Each row is a point on a landscape with many peaks, with its height.
A climber steps from a point to whichever of its 2 nearest points has the largest rise for the distance, and stops where none of them is higher. Distance is the straight distance between rows; heights are no part of it.
(1096) height 3.08: [131 151 128 134 130 113 112 114 101 101 126 138 131 126  96 114 126 183
 127 120 120  87 111 122 184 112 146 154 152]
(1764) height 4.12: [118  80 142 102 103 122 116 147 155 130 128 107  92 143 178 152 107 118
 148  81 109 181 185 118  65 177 110 124 101]
(381) height 5.12: [108 114 165 121 152 111 108  83 146 143 135 143 131 117 157 159 123  72
  74 104 111 162 115 123  57 171  83 128 122]
(972) height 3.56: [147 127 124  94 128  77 166 132 157 157 120 163 105  65 190 113 139  60
 159 135 176 147 163 105 107 136 148 121 156]
(1078) height 4.23: [139 188 149 126 115 150 113 106 131 111 156 115 138 155  87  97 151 174
  79 123 141 118  76 151 149 125 118 163 142]
(1231) height 2.58: [124 139 148 143 127 183 118 147 131 124 144 115 138 159 102 136 132 147
  90 144 114 142 111 159 101 133 111 134 141]
(1343) height 0.52: [112 124  98 146 183 118 127 119  83 125  82 123 131 124 113 164 106 165
 153 138  66 102 107 107 138 127 128 120 132]
(1773) height 6.48: [129 117 120 128 154 129 155 136 112 161 129 142 130  80 174 127 145   4
 146 149 137 141 115 115 122 107 136 122 112]
(1022) height 2.16: [126  87 130 108 108  93 125 100 202  93 108 171 108  91 160 125  79  97
 171 126 153 157 174 114 115 137 139  94 123]
(154) height 2.04: [106 139 125 123 112 138 108 121 124 135 162 137 164 129  95 105 111 147
 113 131 170 103 114 148 157  86 129 103 124]
(920) height 5.96: [133 100  91 174 147 116 101  55 131 131  99 130 133 112 142 126 111  69
 190 161  69 122  97  97 121 172 109 147 108]
(566) height 6.21: [138 127 124 135 162 125 138 144  94 191 120 143 130  92 143 145 157  27
 121 158 131 142 113 119 108 123 120 127 126]
(884) height 5.85: [132  94 107 127 156 150 106 131 145 139 113 141 137 155  96 138 107 165
 128 115  51 125 151 146  59 187  83 124 135]
(615) height 2.55: [135 128 138 137  71 171 167 167 120 105 170 113 102 143 149 113 164  84
 108 124 145 147 123 124 169  95 152 144 131]
(356) height 2.60: [158 120 109 108  94 112 173 187 142 121  86 115  80 134 161 115 123  99
 191 148 111 139 145  98 158 152 157 132 117]
(1891) height 7.08: [164 158 144 180  87 174 118 165 118  87 169  93 172 122 134  96 129 139
 154 149 146  91 124 141 156  84 119 157 133]
(1806) height 4.88: [162 130 157 120 112  97 125  98 151 150 161 145 105 111 179 137 148  97
 113  98 119 185 157 100  69 207  93 153 138]
(1763) height 3.68: [ 97 132 131 119 167 118 108  92 114 135  78 129 136 102 158 157 105 114
 148 110 146 133  86 111 116 150 144 148 101]
(942) height 3.83: [129 130 157 132  97 158  90  85 181 112 153 148 143 130 118 121 124 152
 115 130 159 148 144 139 106 156 110 157 130]
(63) height 4.13: [117  90 116  99 115  90 122  99 147 142 108 162 102 106 126 129 107 133
 145 105 114 153 157 114 131 178 128 135 130]
(85) height 3.96: [117 175 167 100 109 137 146 117 130 163 174 123 135 122 144  93 176  79
  76 101 218 148 135 124 111 136 135 137 137]
(1118) height 2.85: [ 78 105 135 130  93 179 158 148 120 125 149  53  89 163 148 127 143 140
  85 113 144 151 128 158 128  99 127 113 121]
(1545) height 5.51: [122  83 132 105 144  89  93 126 150 157 129 149 107 141 115 148 109 160
 106 114  77 136 169 140  64 177  71 117 126]
(1303) height 2.28: [101 104 120 136 120 154 133 116 157  55 147 144 160 112 143 104  67 162
 167 146 126 100 144 146 160  92 134 103 140]
(1910) height 4.32: [150 161 132 148 123 141  85  85 164 139 159 151 184 137  68 100 116 192
 144 154 171 112 125 151 134 119 112 143 123]
(1533) height 2.93: [130 146 108 127 128  78 134 125 114  97 110 158 118 117  94 117 135 138
 147 138 137  82 130 111 202 103 159 134 151]
(857) height 2.95: [ 88  88 136 131  92 173 166 151 107 118 143  81  93 176 138 119 136 156
  82 100  96 154 140 144 128 130 129 118 119]
(687) height 5.22: [129  91 115 106 168  58  79 103 140 164 110 147 103 106 123 166 108 136
 140 124  87 127 165 130  73 155  79 100 130]
(1287) height 0.89: [136 162 126 140 173 125 101  96 136 150 145 157 212 140  65 139 106 173
 105 144 127 109  99 132 110 102 122  99 129]
(390) height 7.55: [168 171 144 181 113 161 102 136 129 107 137 110 195 137 131 116 114 148
 170 157 151  95 127 132 140 110 114 176 107]
(1009) height 4.51: [150 187 149 108 146 112 121 136 132 187 145 146 178 145  85 118 160 104
  67 131 184 135  99 138  92 120 120 117 128]
(602) height 3.18: [156 162 107 107 131  97 155 148 137 132 126 163 111 115 123 106 157  68
 157 156 176  90 154 122 184 106 166 104 144]
(752) height 3.84: [107 116 114 130 168 113  95  73 115 139  78 123 118 113 159 161  98 106
 156 105  97 130 100 108  83 188 130 147  97]
(629) height 0.67: [136 177 107 136 181 101 100  95 108 145  85 128 173 129  80 172 135 172
 167 153 148  95 123  95 144 113 140 122 115]
(826) height 5.33: [150 147 105 155 176  87  90  40 131 171  98 162 162 104  84 146 131 101
 137 165 110 114 106 110 121 141  96 127 119]
(1406) height 4.00: [113 115 136 104 150 107  95 106 134 145  88 117 111 123 169 166 114 116
 143  77  93 151 113 109  52 206 111 147 103]
(194) height 3.48: [172 179 114 134 132 105 117 110 114 146 156 181 150 133  62 115 168 134
 116 140 158  86 127 117 186 109 146 140 136]
(740) height 4.74: [134 107 125 146 111 166 143 126 117  84 138 152 137 145 121 120 114 146
 150  96  40 150 114  93 143 195 115 174 104]
(1817) height 5.19: [134 132 135 158 123 144 139 157 115  74 110 112 142 112 178 150 112  87
 179 135 128 131 110  95 143 109 148 155 105]
(139) height 1.14: [141 153 139 143 190 172 117 122 110  85 155 104 174 166 110 116 100 226
 111 130  73 105 108 159 125 126 113 129 164]
(1445) height 5.42: [141 144 125 152 132 143 123 143 105 115  99 124 134 116 152 144 127 113
 175 152 124 121 114 101 144 142 142 170 116]
(954) height 2.02: [115  95 165 117 103 116 123 141 156 157 157 101  85 159 132 137 139 136
  66 106 111 173 191 147  69 162  85 120 138]
(1361) height 4.24: [ 67  94 132 119 124 180 124 101 144 103 135  81 121 158 137 131 103 197
 101  95 129 132 144 166 101 124 119 102 133]
(1786) height 3.58: [129 111 112 141 119 160 143 157  93 112 161 103 111 154 110 100 130 193
 105 135  84 109 128 165 160  88 116 108 154]
(439) height 4.30: [114  64 128  85  77  87 143 134 189 140 136 128  66 147 147  99 121 161
 137  89 120 183 196 136 118 168 124 102 115]
(871) height 2.89: [101 140 171 130 124 146 142 100 136 148 165 168 187 127 102 114 149  80
  38 117 163 153 107 135 123 137 112 135 131]
(546) height 5.09: [127 176 150 107 119 154 119 166 119 167 120  78 133 135 161 122 159  99
 130 130 210 127 119 132 108 114 145 139 116]
(71) height 5.43: [102 102 142 148 151 137 107  93 126 139 128 144 138  98 160 147 118  44
 106 118 108 156  98 124  70 145 101 119 107]
(525) height 0.79: [138 167 131 126 196 117 108 115 135 156 121 137 186 155  70 178 126 162
  88 146 106 130  80 138  81 104 134 101 128]
(960) height 4.45: [167 178 126 140 150  84 132 174  72 125 128 111 118 134  86 113 183 106
 137 102 138  53 127 126 177  62 165 129 145]
(1027) height 5.80: [123 113 121 155 150 158  79  89 152 111 111 131 173 115 147 155  93 129
 161 131 134 105 136 142  61 153 103 144 110]
(212) height 3.97: [101  93 114  87 137  78 152 101 144 127  79 166  93  96 150 132  95 100
 160 109 111 148 130  98 146 157 151 120 116]
(1574) height 2.72: [105 130 151 139  92 201 133 149 129 134 158  59 126 165 117 133 142 131
  87 139 146 147 127 171  97  93 101 114 139]
(126) height 4.94: [108  81 104 117 112 143 147 176 144  96  81  99 103 145 171 146  80 142
 198 128  90 130 155 128 109 141 147 113 107]
(1888) height 4.89: [128 103 134  97 153  37 103 115 142 164 127 157 113  86 148 158 114 111
 134 139 147 130 172 134  91 120  95  87 149]
(502) height 2.52: [113 126 146 123 125 158 128 135 124 142 123 128 120 131 136 151 142 113
  90 127 137 159 116 131 111 140 129 138 130]
(888) height 1.90: [119  93 132 154 139 117  87 112 159 134 127 142 167  81 155 148  88  51
 165 150 146 124 138 143  86 108  85  96 105]
(1398) height 5.61: [125 125 126 100  80 161 120 129 153  94 127  85  75 143 144 107 123 181
 179 109 147 156 132 128 134 156 137 149 119]
(264) height 2.53: [ 99  81 118 125  92 148 170 143 152  54 129 137 107 152 157 114  87 137
 128 106  95 156 143 110 162 116 154  99 107]
(1471) height 4.52: [125  94 123 143 102 185 120 115 150  80 139 149 140 153 125 122 112 147
 156  92  74 152 146 105 110 195 114 162  98]
(1222) height 3.71: [ 88 152 158 125 153 155 104  91 146 111 104 126 171 144 138 159 106 144
  95  93 148 142  86 145  75 155 127 142 117]
(1859) height 4.77: [ 71  73 130 145 115 166 173 144 109 112 147 141 142 139 136 140 110 119
  65 137  97 140 136 155 146  92 129  96 138]
(321) height 1.00: [139 164 133 136 172 154 109 106 133 108 160 129 209 154  75 120 106 214
 102 143 102 102  95 167 121 107 122  97 150]
(1115) height 2.88: [140 154 143 137 112 106 144 174 107  97 152 134 158 118 127  87 137  86
 134 119 170  67 115 124 187  62 155 134 132]
(1485) height 4.87: [144 141 103 119 122  98 144 177 106  91 106  66  77 140 127 109 134 183
 169 140 113  82 131 137 169  64 159 117 148]
(703) height 3.03: [131 165 119 118 126  99 141 152 125 123 131 145 160 112 115  90 132  73
 164 138 210  70 130 115 178  81 158 114 113]
(741) height 4.26: [106 172 155  88 131 114 122 124 134 178 138 112 134 142 118 116 159 127
  60 112 202 142 108 150  97 115 132 116 131]
(1344) height 1.40: [107 118 145 149 132 174 121 117 113  74 136 133 152 130 144 130  95 171
 121 108  98 123 107 124 139 137 134 150 127]
(1679) height 2.68: [112 107 126 114 126 118 130 144 125 144 115 148 120 108 136 133 127  97
 128 133 153 126 129 131 143  99 146 111 129]
(1347) height 1.50: [149  98 114 130 116 131 159 152  97 158 142 179 109 131  98 131 158  92
  87 143  88 139 125 118 156 156 129 135 142]
(1101) height 5.52: [115 109 115 146 152 154  95 119 144 123 113 129 167 114 137 157  79 154
 170 144 133 101 140 155  91 121 118 108 124]
(1531) height 5.00: [121  86 114 149 144 151 142 132 103 102 134 162 150 136  99 120 101 170
 131 127  18 112 120 114 157 170 102 151 132]
(793) height 4.50: [126 112 109 125 147 103 158 103  92 137 109 167 109 106 127 129 136  80
 128 120  75 140  81  83 170 180 133 151 120]
(963) height 4.28: [142 144 118 123 141 104 172 120  80 123 112 165 106  96 154 123 164  66
 137 113 115 118  97  80 179 165 163 176 137]
(1442) height 6.12: [137 122 103 152 148 121 154 132 112 113 118 163 134  92 140 125 144  26
 155 161 112 107 109 103 164 106 134 133 119]
(1727) height 5.87: [132 133 112  80  93 117 120 137 135 137 110  88  51 142 129 106 145 190
 160 121 148 140 130 139 144 164 145 154 126]
(1265) height 4.63: [110 121 156 103 110 144  97 144 148 154 120  59  86 145 164 145 131 148
 118 112 171 160 150 160  68 133 112 122 122]
(1816) height 0.60: [126 162 106 139 190 113  96  91 109 132  89 126 161 137  90 162 110 202
 150 144  97 100 105 114 121 133 131 128 126]
(717) height 4.31: [155 108 115  92 129  68 116 110 145 162 102 156  88 105 120 128 135 147
 156 130 137 147 172 110 126 174 136 127 148]
(1079) height 5.90: [133 145 119 150 168 139 129 159  80 168 101 128 138 129 120 163 142  81
 110 157  93 124  79 125 110 125 127 140 121]
(141) height 2.25: [128  90 140 125  57 155 162 129 156 132 165 111  74 149 144 112 159 113
  98 100 142 201 174 112 133 148 131 124 120]
(1019) height 4.80: [106  75  93 136 129 127 159 154 104 119 110 145 130 128 125 135  93 139
 154 122  28 126 123 120 150 147 120 114 120]
(673) height 3.06: [100 103 117 110 100 140 153 132 118 150 132  79  70 175 105  99 150 203
  77 104 110 153 125 166 133 153 117 118 113]
(904) height 4.96: [ 94  93 136 142 121 163 162 125 101 116 153 158 146 138 105 134 124 142
  57 122  78 133 111 139 148 122 127 115 143]
(1178) height 1.79: [150  97 120 154 132 133 102 151 149 155 122 143 143 102 126 152 111  81
 157 180 130 125 160 142  89 108  97 103 124]
(1880) height 2.73: [138 153 148 141  96 145 147 165 106 101 172 134 148 127 137  94 163  71
 117 118 166 103 110 118 181  85 137 147 121]
(997) height 4.10: [172 162 116 170 150 118 122 182  72 130 111  93 138 140 110 158 159 144
 155 157 100  80 122 108 150  82 145 139 142]
(1438) height 4.47: [106  74 117 105  74 113 163 133 197 110 128 110  61 155 165  93 113 141
 134 101 142 186 186 131 135 127 146  93  93]
(26) height 3.51: [154 172 129 140 150 115 148 102 106 169 148 186 186 110 101 108 163  59
 105 130 172 103 105 110 159 135 132 150 120]
(552) height 3.26: [161 176 122 147 126 107 109 107 117 102 160 143 151 129  62  92 151 189
 129 126 126  68 109 127 185 101 129 160 149]
(1021) height 3.19: [144 145 113 100 125 139 124 132 122 165 136  92  70 162  87 122 167 198
  83 124 129 138 126 164 109 111 124 110 127]
(233) height 6.66: [170 172 127 133 152 129  96 164 120 191 103 107 128 140 114 163 159 125
 135 159 158 132 128 129  82 128 129 135 132]
(1803) height 4.53: [147 195 135 129 128 138  90  83 148 114 148 112 164 147  76 101 120 208
 136 129 171 105  86 156 128 119 114 147 121]
(792) height 4.21: [116 120 143  98 144 120 118 115 136 152  96 125 112 158 127 147 123 151
  98  84  84 168 122 132  64 212 114 154 122]
(809) height 2.70: [ 79 108 168 105 118 131 154 100 133 158 158 143 132 124 118 124 152  84
  30 102 167 165 136 138 127 111 127 114 134]
(1601) height 2.78: [114  98 113 115 109 105 152 139 125 111 120 157 105 125 123 117 136 124
 116 127 131 124 120 129 179 106 156 123 139]
(1141) height 5.64: [126 126 140 116 122 141 159 117 119 115 132 149 110 114 185 135 144  71
 121  93 147 192 121  85 123 152 157 139 110]
(1607) height 2.54: [ 86  84 144 106 124 105 162 112 132 160 139 152  93 125 145 127 146 108
  49 101 145 173 154 132 123 146 137 107 132]
(1813) height 3.61: [ 93 155 123 125 169  93 125  93 109 122  76 135 144  87 157 148 119  94
 172 124 167 103  94  97 161 127 153 149 108]
(910) height 4.79: [186 196 126 143 161  99 114 122 124 198 134 143 208 144  75 126 163  99
 122 153 175 116 102 113  98 131 123 137 106]
(726) height 6.07: [109 128 150 151 137 160 135 105 118 101 131 141 150 108 194 144 119  54
 127  99 148 170  96  90 121 133 145 147  78]
(1778) height 5.03: [144 170 120 113  87 135 108 121 145 108 146  97 113 125 108  93 140 167
 167 131 187 102 113 149 166 103 124 145 125]
(496) height 5.26: [129 110 123 152 145 144 131 107 106 122 132 178 154 125  87 135 121 146
  92 133  55 123  90 118 148 153 116 150 140]
(190) height 2.13: [122  74 148 135  74 136 149 145 155 153 169 109  87 155 136 121 151 114
  83 108 112 190 200 126  93 159 100 117 132]
(1437) height 2.79: [151 129 100 117 120  68 179 159 120  94  86 153  91 129 108 114 127 123
 157 146  84  99 141  88 203 125 156 130 146]
(1158) height 4.67: [109  94 107 128 139 104 166 145  79 123  88 149 109 125 124 141 110 103
 143 123  48 130  99 101 176 148 139 135 116]
(588) height 6.34: [181 183 120 138 130 146  99 152 116 161 110  96 105 154 106 142 157 165
 154 166 144 122 118 124 122 145 143 166 131]
(421) height 3.44: [155 141 112 134 145 153 133 164  88 134 165  94 112 164  85 120 154 195
  89 141  74 110 107 155 137  75 130 105 146]
(928) height 3.29: [143 140 134 179 136 142 136 111 105 144 153 176 197 109 114 124 136  50
 110 156 136 113  92 117 151 116 105 157 109]
(1456) height 4.64: [ 77  69 109 101 102 107 162 146 155 120 103  93  65 155 162 107 106 173
 130 106 122 148 160 145 134 131 160  88  90]
(1760) height 4.29: [157 153 114 149 158  90 146 175  70 132 118 136 118 131  94 139 171 106
 128 133 102  71 124 113 178  73 164 126 156]
(1649) height 4.46: [139 145 162 107 139 108 104  99 157 148 129 145 122 147 115 134 143 148
  78 114 119 168 125 142  79 190 105 149 147]
(1921) height 3.67: [114 156 177 125 103 159 121 110 150 134 161 111 148 120 160 123 142  87
 105 104 202 172 130 112 113 130 139 141 111]
(849) height 7.38: [190 166  96 153 137 125 125 167 101 179 127 146 144 126  92 144 181  77
 154 177 138 103 137 112 148 116 132 134 138]
(1211) height 0.39: [103  84 101 133 150 125 144 151 110  98 109 124 135 136 128 138  80 188
 149 151  80  98 139 148 152 100 137  79 153]
(930) height 4.58: [133 136 126  95 159  48 110  92 124 191 106 161 114  88 130 148 143 121
 115 120 159 133 144 116 108 145 125 118 158]
(162) height 1.56: [113 141 166 151  95 180 138 130 109  56 171  89 141 139 139 104 132 162
  94  98 113 131 106 121 153 109 127 158 136]
(1515) height 6.09: [134 124  98 169 162 111 132 125 104 141 113 158 170  96 103 148 122  66
 161 173 110  90 103 116 157  82 112 105 120]
(185) height 5.05: [136 146 102  98 102 108 144 171 146  82  95  74  71 136 144 104 106 159
 176 149 132  91 134 132 171  79 162 113 130]
(745) height 5.30: [129 184 141 125 136 127 112 146 103 157 119  98 153 132 142 139 136 122
 144 125 202 111  99 124 131 110 143 147 104]
(325) height 2.44: [ 76  58 146  98 125  82 159 112 147 135 133 155  95 105 170 127 118  89
  89  95 144 176 173 124 113 120 132  97 118]
(1408) height 4.84: [122 149 146 105  88 155 116 147 145 157 135  67  92 131 161 123 152 126
 119 128 200 154 147 147  96 124 128 125 127]
(1234) height 6.24: [123  96 115 131 142 165  78 120 168 111 120 134 145 145 136 147  98 162
 141 112  99 118 163 140  40 177  92 144 130]
(384) height 4.19: [167 156 135 112 120 111 107 105 145 176 135 159 110 136 106 118 161 150
  95 136 148 149 135 130 116 171 124 153 154]
(399) height 5.65: [138 132 111 165 171  94  85  28 126 168  97 128 141 114 129 136 131  66
 160 155  86 113  93 110 103 168 104 127 121]
(1133) height 4.81: [145 172 130 132 106 152 105 118 138 103 164  79 137 121  97  84 120 197
 155 133 163  90 108 162 154  79 100 129 122]
(728) height 2.32: [101  79 149  96 103  81 129 107 181 111 141 151  92  98 183 125 107  96
 119 106 165 178 180 123 108 120 126  91 130]
(951) height 3.80: [107 119 132 130 126 189 149 110 121  75 177  90 124 152 113  88 118 221
  98 118  80 122 130 174 150 121  93 118 146]
(1494) height 2.03: [111 101 133 114 137  85 110 100 185 126 109 164 139  68 158 140  87  69
 173 145 172 125 161 129 111 110 123  96 121]
(1171) height 3.81: [111 137 110  94 151  71 152 103 136 109  80 162 106  90 153 130 107 101
 158 128 145 122 120  88 175 146 179 127 123]
(383) height 2.41: [101 102 130 134 109 152 152 125 166  22 138 130 130 119 167 107  61 159
 158 117 110 122 137 121 163  95 155 110 129]
(357) height 3.75: [148 115 133  97 117  98 147 156 151 152 106 124  84  94 198 130 128  83
 169 131 161 158 168 109  93 150 150 121 137]
(1528) height 4.04: [ 99 122 130 110 149 138 116 134 109 139  93 118 110 156 122 153 111 181
 114 103  86 138 107 130  97 179 140 146 120]
(980) height 3.35: [154 145 108 101 128  75 146 138 157 165 130 163 115  86 137 108 153  71
 167 147 200 112 167 118 139 118 152 108 150]
(132) height 4.69: [164 167 103 128 117  94 142 187  84 109 120  80  66 135 119 104 167 135
 150 112 131  67 133 143 185  68 160 130 151]
(1915) height 1.43: [141 119 124 111 112 140 175 171  76 159 123 145  95 145 128 129 166 100
  90 113  87 149 110 109 151 168 143 153 122]
(1899) height 4.55: [ 95 106 140 151 109 172 150 172 112  92 153 116 155 131 150 129 115 108
 112 141 132 113 126 143 158  70 136  99 128]
(1072) height 2.56: [ 86  80 135 112 116 119 136 157 137 155 138 133 113 121 140 127 132 102
  84 137 173 140 162 167 124  77 131  77 131]
(220) height 3.91: [152 152 140 109 102 117 131 109 140 164 158 163 125  97 125  97 169  96
 101 123 188 142 136 129 134 156 138 145 153]
(79) height 6.99: [180 152 106 120 143 105 118 165 114 201 106 125 108 112 116 157 169  95
 153 165 156 131 156 114 109 121 139 120 149]
(1862) height 1.84: [121 172 140 117 105 149 144 145  92 110 161  64 126 132 112  98 153 153
  91  90 166  92  90 165 158  65 113 118 121]
(32) height 3.41: [130 143 161 110  99 132 107  99 166 123 144 118 109 103 175 125 132 130
 138  91 209 177 146 115 101 155 142 151 122]
(1289) height 1.70: [125 153 157 136  82 173 152 121 107  79 176  69 118 128 116  90 159 155
  81  88 130 121  96 138 168  90 106 153 136]
(1383) height 3.94: [100 189 166 109 140 144 110 102 145 124 125 118 168 166 106 120 124 165
  87 106 157 141  70 148 108 141 139 146 125]
(946) height 2.15: [120 108 119 135 101 139 107 115 170  98 147 159 147 110 103 103  94 139
 157 155 155 109 148 149 157  92 125 109 138]
(1534) height 4.75: [118 134 168 107 161  79 107  79 161 131 129 155 136 134 136 159 122 122
  68 104 121 157 118 143  57 188  92 130 144]
(336) height 5.31: [146 108 148 120 113 126 150 108 130 142 141 146 101  94 192 132 139  67
 123  98 129 201 142  82  94 176 131 136 122]
(203) height 3.59: [142 124 157 110  94 128  88  97 177 124 142 131 101 114 141 126 123 157
 150 113 174 167 171 128  91 173 119 155 130]
(1871) height 3.95: [122  91 139 104 113 104 141 170 141 152 103  98  75 130 200 150 125 104
 144 101 132 182 172 118  83 162 134 113 116]
(778) height 4.92: [119 143 135 126 115 138 140 185 124 100 116  93 125 122 175 133 126  87
 167 142 176 107 122 126 146  75 165 132 114]
(1155) height 0.46: [124 127 107 143 175  94 135 154  77 106  88 108 138 122 129 157  99 184
 168 141  69  84 131 112 157 101 149 102 159]
(1646) height 1.94: [118 169 130 121 124 135 132 143  97 133 162 108 149 135  93 108 142 151
  96 116 154  91 100 153 160  61 131 106 123]
(716) height 4.76: [ 80  67 102 110 116 138 161 162 138 102  95  98  97 160 159 123  88 192
 152 115  88 133 153 149 125 134 145  91 111]
(1416) height 6.76: [143 148  97 179 178 132 111 120 103 115 122 123 204 120 103 156 108 166
 183 170 101  76 137 118 138  89 113  95 131]
(593) height 4.71: [116 139 123 140 116 150 126 183 118 108 130  93 162 127 155 118  98 123
 164 154 153  87 123 142 153  56 143 107 128]
(1307) height 3.89: [ 85 136 131 119 167 154 107 110 120 113  92 117 151 151 131 168  96 171
 108 107 104 120  98 150  80 152 131 128 123]
(1029) height 4.43: [137 107 155 118 112 119  93 116 168 113 151 124 107 135 175 167 119 122
 123  88 113 159 177 117  42 191  78 146 130]
(528) height 6.10: [157 156 112 109 119 129 112 153 116 149  93  97  80 151 120 132 146 180
 172 137 127 132 132 122 127 164 144 156 133]
(411) height 2.43: [124 100 143 108  87 116 118 131 174 149 165 129 102 114 137 101 140 107
 110 139 185 156 181 160 115  90 113 102 142]
(1248) height 5.58: [160 125 108 182 149 127 134 124  87 120 129 162 158 117  82 138 130 124
 131 172  56  96 114 107 168 121 108 143 148]
(834) height 1.28: [134 123 120 153 170 171 114 123 100  81 126 118 173 136 136 134  82 189
 155 137  77  97 122 136 131 135 117 144 147]
(768) height 2.69: [151 125 115 100 106  85 202 179 134 111  92 146  75 135 147 106 134  79
 146 130  95 109 138  94 195 134 169 133 124]
(1591) height 3.09: [129 152 148 164 125 153 131 113 132 142 162 170 210 139  80 114 130  99
  70 148 152 122  92 137 129 120  97 133 120]
(343) height 3.31: [133 148 110 112 158 140 123 151 103 156 122  91  99 164  90 144 149 213
 102 134 102 124 100 149 124  95 141  99 140]
(1160) height 5.08: [113  78 104 136 138 151 131 170 117 122  79 101 113 137 163 168  86 114
 180 141  87 120 140 138  88 141 125 104 117]
(130) height 6.42: [146 143 102 186 175 134 114 116 110 160 123 134 211 117  94 161 106 113
 171 178 107  93 122 124 120  92 109  95 112]
(1310) height 5.69: [150 118 106 161 135 132 111 102 117 132 101 145 131 109 138 142 130  89
 172 158 104 138 114 109 120 175 113 164 113]
(295) height 5.91: [165 124 109 165 117 126 136 164 113 100 129 144 130 131 101 112 129 141
 168 175  80 104 143 118 176 113 125 144 162]
(1351) height 4.42: [ 82 106 145 107 115 154 105 126 150 128 134  91 118 144 139 141 114 162
 111 110 150 138 153 168  82 125 121 101 129]
(1740) height 3.70: [148 163 121 112 130 110 133 107 115 164 147 180 137 104 100 111 171  93
 109 121 181 110 122 121 164 136 144 148 140]
(110) height 5.28: [ 93  95 117 132 146 153 105 153 121 132  92 107 143 123 160 170  88 123
 156 146 135 117 133 153  89 102 133  93 117]
(517) height 5.04: [171 178 123 148 174  83 101  73 129 185 110 147 191 122  93 150 144 104
 136 159 154 121 111 111 106 137 114 130 111]
(158) height 2.40: [113 117 127 128  60 164 185 121 127 103 175  97  66 150 134 100 174 114
  74  93 145 168 135 128 180 118 136 130 123]
(129) height 4.09: [138 128 131 157 127 177  96  97 168 107 163 157 173 139  88 103 113 191
 131 151 131 113 134 150 124 146 100 151 138]
(120) height 4.05: [ 83 100 128 122 115 209 142 102 155  87 162  90 124 169 116 107 111 197
  98  98 101 133 149 159 102 153 107 117 146]
(773) height 5.68: [ 98  85 127 149 137 149 116  91 130 103 121 141 129 107 176 157  99  63
 136 111 104 156 108 114  92 143 123 122  92]
(758) height 5.29: [138 137 126 115  79 144 129 143 148  75 131  88  86 129 151  97 122 153
 175 131 158 120 123 142 170 100 145 141 127]
(859) height 0.77: [166 204 121 143 173 104 103  97 131 154 136 126 197 157  58 142 149 186
 133 157 139  99  96 107 134 114 137 135 121]
(1772) height 6.67: [166 142 137 159  86 160 134 175 116  63 159  72 136 115 133  83 133 147
 146 136 118  98 124 150 165  63 124 139 154]
(425) height 6.23: [173 134 133 157 105 114 138 183 109  75 130 116 128 124 115  96 137 125
 148 155 101  79 141 126 177  71 145 139 163]
(1290) height 2.67: [117  90 114 100  82 121 176 147 149  96 130 154  78 136 139  90 126 129
 119 111 104 150 141 115 184 129 157 122 119]
(403) height 1.68: [149  89 114 139 121 114 114 138 140 160 132 166 112 108 104 141 129 112
 128 160 104 148 158 142 103 145  95 114 140]
(423) height 1.60: [164  87 117 118 132 103 124 123 131 177 132 191 108 113  73 132 146 120
  95 143  92 148 149 124 116 159 103 125 157]
(248) height 5.63: [136 187 134 136 171 124 122 141  90 149 104 124 162 141 118 152 146 115
 109 139 136 119  76 115 123 111 143 160 120]

Call two points neighbours if one is among the 2 nearest of the other. Go from one point of each pair to the other, from neighbour to neighbour, staying as high as possible. Name the lowest point that can't be avoided.
(1773), (390): (963)
(1773), (1416): (1515)
(726), (920): (220)
(920), (390): (1445)
(758), (1234): (1813)

Where does a climber stop that starts at each point below?
(1344): (1601)
(421): (1773)
(972): (726)
(190): (726)
(1816): (1601)
(1231): (1773)
(384): (726)
(741): (920)
(1398): (849)
(1408): (1773)
(1813): (1234)
